Points on a hilly landscape, in no order, each with its height.
From any point a ball rolls to the lowest of the 2 points nearest to it. It stops when none of these is lower. Distance is the straight distance between rows; heights are no part of it.
z644 (h 219): [121  93 111  80  80 116  96  96  82  93 100 115  94 119  74 111  92  79
 108  89 107]
z880 (h 645): [122 101 106  99  86 118 116  97 110  50 114 109  72 108  46 125 110 101
 130  66 134]
z840 (h 513): [122  98  97 107 104 104 100 102 132  58 159  98 101  89  67 104  65 102
 131  74 149]
z959 (h 353): [120  93 101  82  93  67  83  98  61 103  64  98 104 131  83 119  90  97
 120 111  77]
z682 (h 685): [121 100 106 109  91 138 108  82  97  75  75 107  95  99  67 103 113  80
 129  80 141]
z77 (h 335): [ 99 100 103  68  93 105 105  87  78  86  80 107  85 133  95  95  87  79
 103 133  88]
z572 (h 528): [ 92 126 102 104 109  97  94  91 106 148  92  92 110  76 159  87 118 102
  75 106  66]
z566 (h 628): [133 115 135 103  94 127 107  90  89  64  83 110  78  93  46 119 106  98
 133  64 130]
z216 (h 820): [ 88  97  91 109 115  79  82 120 120 124 107  78  94  90 155  70 114 133
  69 119  67]
z946 (h 376): [102  83 100 101  76 110 126  79  57  78  83  96 114 106  79 114 111  89
  73 101 124]
z423 (h 842): [ 85  96 150 138 109 139 103 123 117 106  91  83 102  41 118  79 124 132
  87  80  96]
z15 (h 273): [121  92 104 103  86 116 114  90 130  69 134 127 121  97  64 142  69 104
 130  98 137]
z132 (h 861): [ 82 104  77 117 116  91  82  88 130 136 106  88 106  52 127  75 120 121
  55  87  62]
z717 (h 388): [117  72 135  81  70  98 114 114  78 108  72 101 100 102  90  70 118 103
  88  73  97]
z206 (h 489): [113 107 110  96 103 118  85 102  71 112  70 101 100 109 117 105 104  76
  70  87  90]
z544 (h 270): [101  97  81  89  78 101  84  75 113  77 139 112  94 131  81 120  75 104
 118 102 125]
z834 (h 399): [102  87 122  89  84  97  85 109  54 109  74 104 126 116  88 126 105  87
 104 109  99]
z88 (h 474): [ 99  75 119 102  91 120 118 116  83  94  85 115  95 117  60  81 110 100
  99  80 128]
z595 (h 433): [ 82 101  98 104  90 105  84 118  81 107  64  87  97  93 102 105 126  96
  84 117  69]
z807 (h 346): [ 90 120 128  92  81 123  99  90  92  85  75  96  62  84  92  77 131  89
  89  95  73]
z728 (h 722): [ 74 109 104 131 116  75  78 107  87 127  95  90 109  59 132  68 104 116
  78 107  51]
z561 (h 545): [121 101 136 109  94 132 100 118  85 101  92 109  77  51 105  93 110  99
  68  76  93]
z924 (h 664): [ 60 106  78 134 137  82  82  89 165 122 142  84 110  89 136 106  93  95
 125 119  77]
z973 (h 515): [ 92 124  54 118  93  76 107 118 166 100 138 102 129 105 131  79  77 127
 121 109 109]
z451 (h 571): [ 91 113  72 111  80  93  95 116 167  86 155 112 136  82 109 107  73 120
 116 101 113]
z670 (h 282): [ 94 106 136  97  82 105  92 104  80  99  85 101  92  82  69  80 133 121
  67 102  97]
z194 (h 347): [120  93  70  65 126  65 106  94  62  93  68  83  99 131 116 118 100  87
 104 125  99]
z874 (h 530): [100  82  96  83 107 119  99 108  72 108  66 116  81 112  67  79 105  90
  78  98 105]
z136 (h 397): [ 84 109 112 101  81 110  98  96  94  91  58 103  90  84 107  86 145 108
  98 111  67]
z712 (h 418): [ 92  87 135 106  85 135 122 102  72 108  76 119  91 111  97  87  98 100
  86  82 114]
z229 (h 755): [ 86  93 113 125 107 117  81 110 104 116 114  89 100  51 140  79 112 121
  68  99  85]
z247 (h 324): [118  89  54  77 109  64 113  95  91  89 100 113 106 146 104 122  89 108
 123 121 109]
z46 (h 339): [112  83 107  97  77 117 112  83 107  62 118 123  97 124  66 125  82  97
 115 108 151]
z155 (h 72): [134  74 112 110  99 118 119 120  98  71 123 118  93  93  59 118  75  95
 103  75 138]
z448 (h 450): [ 99 121  43  99  96  64  94  96 164  86 132  93 120 126 109 103  66 104
 132  98  99]
z889 (h 306): [114 106 110  75 115  65  98  78  63  98  66  84  86 133  97 111  79 114
 115 135  67]
z22 (h 286): [106 105 128  76  75 114 106  92  80  80  87 103  77 106  82  94 116  80
  91 105  96]
z981 (h 560): [ 71 116 104 113 115 109  94 110 131 146 100 112  92  79 145  90 138 114
  78 104  80]
z917 (h 465): [ 91 117  91  90 109  94  95  95  67 120  60 101 104  95 114 106 116  96
  72 128  51]
z364 (h 481): [120 105 135 106  97 149 109 114  79  81  83 112  74  84  87  95 107 102
  90  84 126]
z831 (h 658): [ 64 124  67 112 158  70 100 109 132 138 126  84  97  91 150 102  99 119
 107 119  60]
z988 (h 320): [ 92 113  55  66 132  51 112  98  99  93 116 104 104 151  79 111  74  93
 153 137 110]
z626 (h 693): [ 75 100  74 143 128  76  86  81 161 147 125  78 116  72 154 108 104 120
  95 123  62]
z42 (h 279): [113  91  61  70 135  48 124 116  88  97  84  91  92 147  87 124  84 104
 134 138  98]
z521 (h 336): [111 113  73  72 105  77  88  82 117  87 107  91 119 154  97 118  71  77
 149 116 107]
z323 (h 894): [ 80  89 135  82  81 137 104 115  89  90  76  86  76  87 113  89 129 107
 109  80 106]
z108 (h 499): [ 81 118 105 103 117 102  97  88  88 143  63 103 105  90 135  80 105 102
  86 122  63]
z977 (h 632): [ 72 117  71 119 140  80  92 107 143 149 144 105 107  78 146  79 123 103
  98 124  74]
z30 (h 870): [ 82  92 135 114  99 137  87 119  97 104  80  87  95  75 102  73 131 124
  98  86  91]
z482 (h 211): [106  91 102  89 113  79  91  98  60 116  63 121  92 122 101  82 116 115
  81 124  85]
z726 (h 284): [105 105  87  78  98  97 110  82 101  85  88 109 101 148  94 108  72  73
 132 123  99]
z381 (h 572): [107  94  77  72 114  93  88  87  64  99  81 102  97 122  67  89 104  81
  88  84 115]
z627 (h 409): [116  90 110  91  85 122 129  80  79  71  91  91 104  91  53 104 104  79
  80  93 146]
z34 (h 217): [112  77 112  98  82 101  84  87  69  91  80 108  87  94  81 102 130 120
  72 116  94]
z584 (h 341): [109  90 144  98  84 112 107 109  82  96  85  78  75 100  82  73 116 109
  61  80 103]
z501 (h 694): [117  93  93  93  82  88 101  84 119  93 101  93 135 123  77 133  77  76
 131  83 126]
z950 (h 551): [136 106 153  91 111 140 109 111  90  84  93 118  78  86  47 104 117  96
  98  77 131]
z349 (h 700): [ 76 126  99 106 138  62  78 106  82 148  94  93 100  73 148  73  98 123
  83 134  52]
z139 (h 375): [ 84  89 116  89  86 127 137 104  74 116  76  99  95 108 129  94 122 105
  67  93 109]
z387 (h 500): [110 117  94  86  97  83 102  65  75 104  53  86  98 109 102 113 105  83
  88 115  77]
z484 (h 258): [106 112  97  78 129  55  96  83  50 128  70  97  83 118 110 103 109 118
  96 124  73]
z422 (h 802): [ 98  98 107  88 114  86 105 111  84 115  85  79  84  83 148  58 112 113
  75 122  59]
z116 (h 280): [113  94  55  79  93  78 117 101  69  73 113 100  98 135  89 119 100  77
 115 109 114]
z957 (h 679): [ 73 121  80 120 159  74  83 111 119 150  96  83 104  75 142  81 104 131
  85 140  67]
z707 (h 655): [110 103  74 113  82  89  90  67 132  87 137 110 142 117  88 123  71  97
 139  80 135]
z201 (h 621): [100 116  79 131  86 105  96  96 156  85 140 101 135 106 100 114  69 105
 130  85 142]
z844 (h 813): [ 71 107 127 152 117 119  90 113 140 108 113  80 107  32 121  72 126 116
  92  74 110]
z402 (h 338): [116  92  79 110  97  79  95 102 113  71 140 117 113 145  92 116  62  85
 121 101 125]
z570 (h 669): [ 67  94 118 152 106 100  87 105 160 115 153  83 100  56 117  91 106 102
  98 100  97]
z714 (h 580): [110 111 134  85  82 128 109 110  81 123  83 111  90  59 100 101 101  96
  48  88  74]
z589 (h 345): [ 94  78  97  86  92  98 125  99  66  95  68  89 105 111 110 109 120  89
  86  99 109]
z184 (h 134): [130  94 130  88  79 124 107 102  73  85 110 123  89  90  59 134  79  91
 104  73 119]
z245 (h 442): [110  85 122 100  89 119  82 104  60  99  63  93 115 109  92 112  75  81
 100  80  93]
z18 (h 389): [ 96  99  67  85  91  86 101  89 142  83 118  90 120 138 106 101  72  97
 144 110 116]
z681 (h 633): [ 66 100  92 127 112  91  72 110 156 132 155 100 108  77 127 112 105 103
 116 107  89]
z370 (h 156): [120  78 107  95  81  95 102  88  66  93  76 129  89 135  97  99 111 118
  88 110  96]
z388 (h 445): [106 105  61 104  92  90  93 112 138  73 170 110 104 103  84 101  71  84
 121  85 134]
z945 (h 394): [109 107  57 102 100  83  85 114 123  80 154 108 130 113 101 114  52  96
 117 101 118]
z723 (h 535): [ 97 103 133  88 100 120  85 118  82 137  72 109  80  96 101  89  95  97
  73  87  71]
z557 (h 316): [104  77  68  78  99  67 133  97  58  93  86  95 108 125 103 109 112  91
  97 114  94]
z295 (h 237): [ 97  89  78  84  93  98 122 106  98  75 119 101 101 122  88 123  82  61
 110  99 120]
z873 (h 175): [106  83  98  91  81 118 119 131  94  65 120 100  98 102  58 120  71  63
 105  87 130]
z533 (h 840): [ 72  95  92 122 106  75  95 106 140 124 124  78  93  61 135  76 105 121
  83 103  55]
z286 (h 728): [114  93  77 102  88 110 114  71  97  72  96 117  98 123  88 107 100  85
 137  81 126]
z246 (h 579): [116 104  82 111  84 104 117  95 125  59 133 103  98 113  64 118  80  86
 125  60 134]
z788 (h 781): [ 89  99 118  97  96 101  95 113  73 110 100  94  94  67 123  77 121 116
  70  95  73]
z333 (h 598): [ 66 116  98 121 113 112  86 115 159 148 133 102 103  71 146  88 106 103
  92 111  81]
z433 (h 785): [ 84 118 124 151 112 117  68 102 134 123 112  94 111  58 132  88 106 115
  83  84  95]
z574 (h 461): [119  95 122  91  94 120 116  94  88  76 106  85 117 113  55 113  89  86
 116  70 160]

Call two points neighbours if one is among the 2 nearest of the other. Go from one point of each pair to the other, from neighbour to neighbour, staying as low as possible. Name the highest point that can't be avoided.
z544, z370 -> z880
z544, z15 -> z46
z42, z726 -> z77
z155, z42 -> z247

Where does a ball stop that starts at each point below?
z880 -> z544
z714 -> z370
z707 -> z726
z874 -> z557
z572 -> z155
z323 -> z155
